Each row is a point on a landscape with many valleys, with its height.
From any point a ball rolls to the lowest of the 3 points nearest to it. It stops when none of these is lower. Distance is the straight distance between rows; heights are no part of it.
J_725: [  7 -16 -36  21   7   3 -19 -17 -22  -3   8  -8  -8  18  16  13  -9  19
   7  -1  -2]  height 7.03
J_230: [ -9   1  22  -9  -7   8  19   9  18  -3 -23   1 -15   3  -4  -8   3 -17
 -11 -18  -2]  height 5.55
J_546: [ -1   7 -29   1  24  20 -16  -2 -19   8  18  16   0  -1  27   4  -2  -3
   2  12   3]  height 4.71
J_873: [ 12 -16 -12   9  -1  -4 -11  12 -13   5  20 -19   9  11  17   1 -15  20
   8  15  -2]  height 7.22
J_410: [ 10   3 -20   4  20  11  -9 -10 -17  10   7  -2 -10   0  14   3  -4  -9
  14   4  11]  height 4.75
J_784: [  6  10  -2  -9   5  14  10  16 -10  -5   3  18   4  -1  10  -1  -3   9
 -13   0  -3]  height 4.66
J_705: [  7 -15 -27  14   5 -11 -15 -34 -15   3  13 -10 -16  13  20  -6  -8  11
  29  12   9]  height 7.49
J_222: [-15  -2  22   7 -15 -12   1  -8  31   8 -24  -9  -8  -2 -40 -16  15 -11
  -9 -18  15]  height 6.10
J_636: [  3  -2   5   9  -7 -12  -5  -7  -2   4 -10 -13   5   2 -14   4  13 -10
  -5  -4   7]  height 5.41
J_308: [ 12 -21 -29  16  17   7 -10 -30  -9  18  23 -11 -11   1  15 -13  16 -18
  23  13   8]  height 3.69
J_502: [  8   0 -17  22  -7  -6  -8 -15 -14  -2   8 -15  -9  16  12   0 -14  10
   4  11   5]  height 4.72
J_25: [-16  13  28 -25 -13   3 -10  16  22  -8 -22   9   8  -7 -19   5 -18   7
  10  -5 -10]  height 5.87
J_202: [ -5  16  -6   3  12   7  15  -6   0  10  -5  -6 -21   2  10  -1  10 -28
  16   4  13]  height 4.70
J_164: [ -7  -6  24  -8 -29  -7  -2   1  21  -7 -13  -8   4  -5 -25 -10   6   1
  -9  -5   7]  height 6.25
J_223: [ 20   2  -1   7 -13  -6  -1  -3  -9  -1   5 -25  -3  11   3   6  -9   7
  -2  12   5]  height 3.92
J_334: [-33  -8  21  -5  -1  -1  15   3  26  -2 -31  11 -10   7 -21 -18   2 -16
 -20 -17   5]  height 7.41
J_65: [-15   1  28  -8 -18  -2   7   0  29  -4 -15   2   2  -3 -22  -8   6  -8
 -12  -5   2]  height 6.02
J_498: [  2   8  22  -2  -5  -7 -13  10   4  -6  -2  -5  17 -14 -12   6  -6  14
  11   8  -1]  height 6.90
J_84: [  0   9  25  -1 -13 -25 -20  12  15  -4  -2 -10  13  -4 -12   8  -8  16
  13   6  -8]  height 6.69
J_883: [ -5   4 -22  -8  29   9   1  -9  -5  10  17  17  -8   3  28  -2   9 -20
  10  13  -1]  height 1.69
J_429: [ -6  -7  29  -9 -24 -15  -6   5  17  -4  -4  -7   2  -6 -25   0   5   9
   3   8   3]  height 6.40
J_611: [-11   9  34  -5 -19 -17 -21  13  23  -7 -10  -3   9   0 -15   9 -20  14
   4  -3  -4]  height 6.49
J_664: [ -5   6  20   2  -9   1  10 -11  17   0 -21  -7  -1  -4 -21  -5  18 -16
 -10 -14  -1]  height 5.56
J_214: [ 15 -19 -34  18   2   2 -23   8 -19  -4  24  23  20   7  22  -1  -8  20
   3   0 -15]  height 3.19
J_140: [-10  -8  28 -26  -5   6  18  12  15   2  -7   9   7  -3   3  -6   6  -5
 -11  -9   1]  height 4.98
J_673: [ -1   4 -22   2  19   5   6 -14  -7   9  19  -5 -17  -2  11  -7  16 -23
  18  19   9]  height 3.83
J_835: [-12 -17  35 -21  -4   5  14  12  33  -1  -8  15 -11  -3 -21 -13   0  -6
  -8 -16   0]  height 9.18
J_515: [ 13   4  -1  15 -12  -8  -3  -4 -15  -1  -2 -22 -12   7   6   4   5  10
  -4   6  -8]  height 3.61
J_867: [-13   1  21 -14  -3  16  24  14  11  -5 -17  10  -3  -6   1  -6   3  -8
 -11 -12  -1]  height 4.83
J_537: [-22  -8  31 -21 -15   1  10  11  39   0 -15   8  -3  -9 -29 -14 -11  -3
   0   1   4]  height 5.86
J_93: [ 10   0  16  -1 -11 -17   1   4   3  -7  -9 -12   8  -3  -6  -8   0   5
  -4   1   3]  height 5.67
J_4: [-26  10  17   4   1   4  22 -13  28  -9 -25  11 -24  -4 -11 -14  12 -21
  -7 -10  -3]  height 6.03
J_451: [ -7  20  -6   1   9   8   8  -4  -8   0 -10  -1 -12  -7   7   8   6 -17
   0  -2   8]  height 3.91
J_505: [ -4  24   2   3   4   4   7 -19  -9   5  -3  -3 -12  -4  -1   4   6 -28
   7  -3   9]  height 4.24
J_50: [ -7   1  25 -24 -12   5  16  12   7  -7 -11   1   8  -8   0 -10   5 -10
 -11  -5   2]  height 4.22
J_392: [  2  -8 -31  13  13   5 -14 -17 -29  10  14   7   3   5  19   7  -5   8
  10   1   6]  height 5.54
J_297: [-26  13   1   1  22   7  28  -5   9  -5  -4   9 -23   0  16  -6  12 -24
  14  -6   7]  height 5.61
J_426: [ -4  -8  28   8 -26 -22  -5  -1  21  -5  -9 -15  -6   1 -33 -13   3  -2
  -5   2   8]  height 6.38
J_959: [  6   6  12   0 -11   2   6   5   0  -3 -11 -10   3  -5  -5  -3  10 -12
   3  -7   9]  height 5.69
J_524: [  8   7 -14  26   6  -7 -10 -29 -16  13  -2 -21 -18  -1  10   2  -5  -7
   7   3   8]  height 1.48
J_971: [-14  15   1  -3   9   2  33 -14  21   0 -13   9 -23 -11   3  -4   9 -14
  -7  -6   3]  height 5.57
J_76: [  1   7   4 -21   4   9  15  25   7  -7  11  13  11  -9   0   1   3   1
  -7  -1  -3]  height 3.08
J_911: [  2   2  28  -4 -21 -10 -12  10   5   1  -2 -14   9  -3  -9  11  -5   3
  14   9  -1]  height 6.87
J_298: [  3   6 -34   0  26  18   2  -7 -16  -4  19  31   3   9  28   8   4   3
  -3   4  -6]  height 4.44
J_86: [ -6  12   1   6  -4  -2  11 -12   1   4 -17 -10 -11  -2 -12   1  11 -17
  12  -4   4]  height 4.58
J_568: [-12   0  31 -29   5   6  19  10  21  -2  -7  11   2  -2 -13   5  -5   7
   1  -3  -8]  height 4.73
J_95: [ -3   2  15   9 -12  -9   6  -4  19  -1 -34  -6   2   0 -23 -17  13 -14
 -10 -14  12]  height 5.94
J_794: [  8  -9 -11  10   3  14 -11  -2 -20   6   0  -8   7   2   7   2   0   8
   1  11   7]  height 4.91
J_952: [ -2   2 -35   9  12  17 -14 -14 -19  17  13  22  -3   7  19  11  -3  -1
  12   8  -6]  height 5.04
J_208: [ -3   8 -23  -9  17  19  11   3  -5   7  16  21 -10  11  23  -2   9 -11
   2   4   0]  height 2.18
J_580: [ -2  -2  -9  11   2 -10 -10 -34  -7   7   6 -26 -24   9   8  -2   4 -10
   9  14  -8]  height 3.59
J_275: [  2  -9 -26  13   0  -5 -12 -20 -22  14  11 -24 -14  17  25  -2  -9   9
  21   6   0]  height 7.06
J_857: [  7 -10 -28  11   5   1 -17  -3 -28   3  16   7   4  13  16   8  -2  10
   0  -8  -1]  height 5.42
J_34: [  1  -6 -22 -10  18  15   9  26 -20  -8  24  35  12  -1   4   4  -3  13
 -16   4 -12]  height 4.56
J_657: [ 19  -6   0   5  -1  15  -6  14 -14  -5   4  -3  10  -8   6   6   1   2
  -6  -9   0]  height 5.24
J_865: [ -2  14   3  -4   6   7  10 -14  -5  -2 -17  -4  -6   0  -3  -1   4 -18
  -6 -11   7]  height 4.25
J_409: [  5  -8  19  -3 -18 -27 -11   1  19  -1  -5 -26   3   5 -22  -1  11   4
  -4   8  -1]  height 6.52
J_280: [ 14 -14 -38  15   8  13 -15  12 -28   7  22  25  20 -10   8  -3  -7   9
  -1   4 -19]  height 3.81
J_276: [ 19 -32 -29  18   1  -1 -15   0 -15   3  18   2  15  10  28   2 -17  24
  10   0 -13]  height 4.68
J_333: [ -1  -2  10 -23   8  14  19  28  14 -12  19  11  19 -11  -5   8   1  22
  -8  -6 -13]  height 1.68
J_237: [-18  -4  27 -26   1  -1   1  12  33  -5 -16  13   2  -7 -18   4 -19  13
  -5 -11 -12]  height 4.80
J_712: [ -2   4  10  14  -2 -10   5 -10   3   7 -15  -5  -5 -12 -19  -5  17 -17
  -5 -15   4]  height 5.03
J_549: [  6  -5  17   1  -6 -25  -7  16  -1  -6   3 -11   7  -3   1  25 -16  18
   7  19   0]  height 5.10
J_872: [-16   6  31 -17 -19 -19 -11  11  19 -11 -17  -3  18 -12 -15   9 -16   9
   9  -3  -1]  height 6.28
J_240: [  7  -6  12  -7 -13  -9  -4  17  -1  -3  13 -12  12  -7  -1   1   3   6
   3   0  -2]  height 5.92
J_198: [ -7  19   1  -9  13  13   9   4   4  -2 -11   3  -9  -2  17   4  -4 -12
  -7  -7   6]  height 3.34
J_875: [ 15  -8  11   5  -8 -18 -13  10   3   3   9 -18   7   7   9   1 -10  17
   0  15   0]  height 4.43
J_396: [  5   2   2 -13   5   5  11  18 -12  -3  -1  12  17  -9   3   3  -2  -1
  -8  -3   5]  height 3.80
J_282: [ -6  -1  16 -17  -4   4   3  26  11 -10  -4  -3  21 -17  -6  11  -4  10
   7   4  -7]  height 7.40
J_62: [  2   6 -21  -9  22  17   1   2 -22  -1   6  20   2  -1  15   8   1  -5
  -7   0   0]  height 4.67
J_369: [  3  14  -8  -7  24  20  17  16 -14  -1   6  19   6   3  13  13  -6   5
 -23  -6  -6]  height 5.78
J_191: [-15   7   9   2 -12  -3   9 -15  20  -5 -28   2 -16  11 -20 -16  13 -22
 -10 -19   3]  height 6.15
J_788: [  0  15 -16  -1  12   9   0  -2 -14   6   1   5  -8  -2  12   2  12 -13
   2  13   9]  height 4.23
J_562: [ 16  -5  -1  -7  -2   1   5  16 -12  -7  16   6  21  -8   2   3  -8  16
  -1  10  -6]  height 4.57
J_26: [ 18  -3  -1   5  -2 -16 -14  14   2  -6  17 -15  16   2   1   7 -16  23
  -2  17  -5]  height 5.23
J_193: [ -2  -8  11 -26   0   8   9  20   6  -8   0  10   9 -19  -5  -4   5   3
  -8  -6   2]  height 3.60
J_313: [  3   9  13  19 -17 -21   5 -16  12   1  -5 -25  -5   4  -6   0   7   2
 -16  -4   8]  height 6.82
J_879: [ -9  17   4  -2   7  10  27 -15  10   0  -8  -6 -17  -1   0  -8  12 -26
   5  -6   4]  height 5.17
J_767: [ -6  -1  27  -5 -34 -29 -15  -7  27  -5 -11 -10   1   8 -32   1   0   3
   5   3  -2]  height 6.46
J_997: [  1  16   1  14  -9  -7  -4 -15 -15  -6   0 -23  -7  -4   0   2  14 -11
   0   0  -1]  height 3.23
J_21: [-11   8  11  -8   8   8  26  -4   6  -3 -26   7  -7   2   0  -2   0 -16
  -6  -9   1]  height 4.74
J_77: [ -7   3  26 -24   0   1  -6  15  11 -10  -3  10  20 -19 -13   3  -2  10
  11   2  -1]  height 7.17
J_890: [  7   3  13  21 -22 -23  -2 -18  18  -9 -11 -20 -13   0 -21  -9  11  -4
 -10 -16  -2]  height 6.53
J_605: [ 16 -16 -24  12  -1   4  -9   3 -23   1  18 -10  14   5  12   2 -10  23
   0  -1  -5]  height 5.74
J_672: [ 10  -7 -20  15   3  -4 -22 -20 -26   3   9 -21 -10  12  18   1 -10   8
   6   1   0]  height 6.06
J_687: [  6  -9 -32   2  10  20  -6   2 -25   4  16  28  10   1  17   7  -7  10
  -3  -3 -23]  height 4.08
J_499: [  7   0 -29   9  13  12  -5   5 -20   5   7  19   9   7  17   8  -3   5
  -4   1   4]  height 4.88
J_357: [  6   0 -36  -5  17  16   5  10 -15  -2  16  36   6  -5  16   6   1   7
 -13   0 -15]  height 4.27
J_110: [  9   7 -10   7   6   7  -3  -7 -14   0   1  -9   3   1   4  -1   1  -2
  -1   4   1]  height 4.69
J_465: [ -4  -2  15  11 -20 -28  -1 -12  30   0 -22 -29 -11  15 -44 -15  12 -11
  -5 -10  11]  height 6.18
J_522: [ 15  -5 -17  20   2  -8 -13  -5 -22   2   8 -11   8   5  17   4 -13  21
  -7   1   7]  height 6.45
J_185: [ 19 -20 -34  10   5  -4 -14  -2 -23   9  13   2   5  16  12  11 -20  24
  15   4   2]  height 6.41
J_94: [-16  -5  22   2  -6   3  12  -8  30   6 -22  11 -23   2 -38 -23  10 -16
 -18 -15  10]  height 6.31
J_878: [ 15 -10 -13   3   7   3 -10   9 -16   0  23   7  16  -6   7  -1  -9  21
   0  13  -9]  height 3.15
J_190: [-12  20 -11  -5  20  18  15  -5  -6   0   4  14 -14   5  13   0  -3 -14
   6  -3   6]  height 2.59
J_748: [ 24 -12 -19  11   3 -14 -15  13 -15  -1  23   9  12  -5  14   8 -15  30
   5   4  -5]  height 0.80
J_969: [ -8  -6 -36   2  26   8   0 -14  -5  13  24   2  -9   8  24  -7   9 -25
  12  11  11]  height 1.53
J_896: [  9  10   7  16  -2  -6 -11 -30  -4   6   4 -16 -14   2  -8   1   5  -6
   6   6  -5]  height 2.73
J_68: [  1  -4  13   8 -22 -32   0  -9  20   3  -9 -19  -2  14 -26  -3  12  -6
 -12  -9  -4]  height 6.33
J_847: [ 10   0  -1  -5  -2 -10  -5  19 -10  -2  18  -3  23  -5   1   3  -2  20
   1  11   1]  height 5.46
J_293: [  3   4 -12   6   4   8  -5   2 -22   4  -3  -2   0   3  11   4  -2  -4
  -6   5   2]  height 4.49
J_24: [ 15  -8 -40  -4  20  27  -1  16 -12   2  13  44  15  -8  19  12  -4  10
  -6   4 -28]  height 4.31
J_23: [-27  -8  34 -26 -11   5   4  18  23 -11  -3   9   0 -12 -19  -1  -6   9
   4  -6  -9]  height 1.59

Where does a ball stop that starts at each point below?
J_62 => J_748
J_429 => J_969
J_498 => J_23
J_24 => J_748
J_426 => J_969
J_522 => J_524
J_26 => J_524
J_705 => J_524
J_672 => J_524
J_34 => J_748
J_202 => J_969
J_410 => J_969
J_240 => J_748

Call two points neighbours if one is among the 3 nearest of the other. Go from one point of each pair to the other, from neighbour to neighbour, staying as low as possible. Name the highest point that can't be avoided.
J_969 and J_333 => J_62
J_23 and J_748 => J_140
J_333 and J_748 => J_562
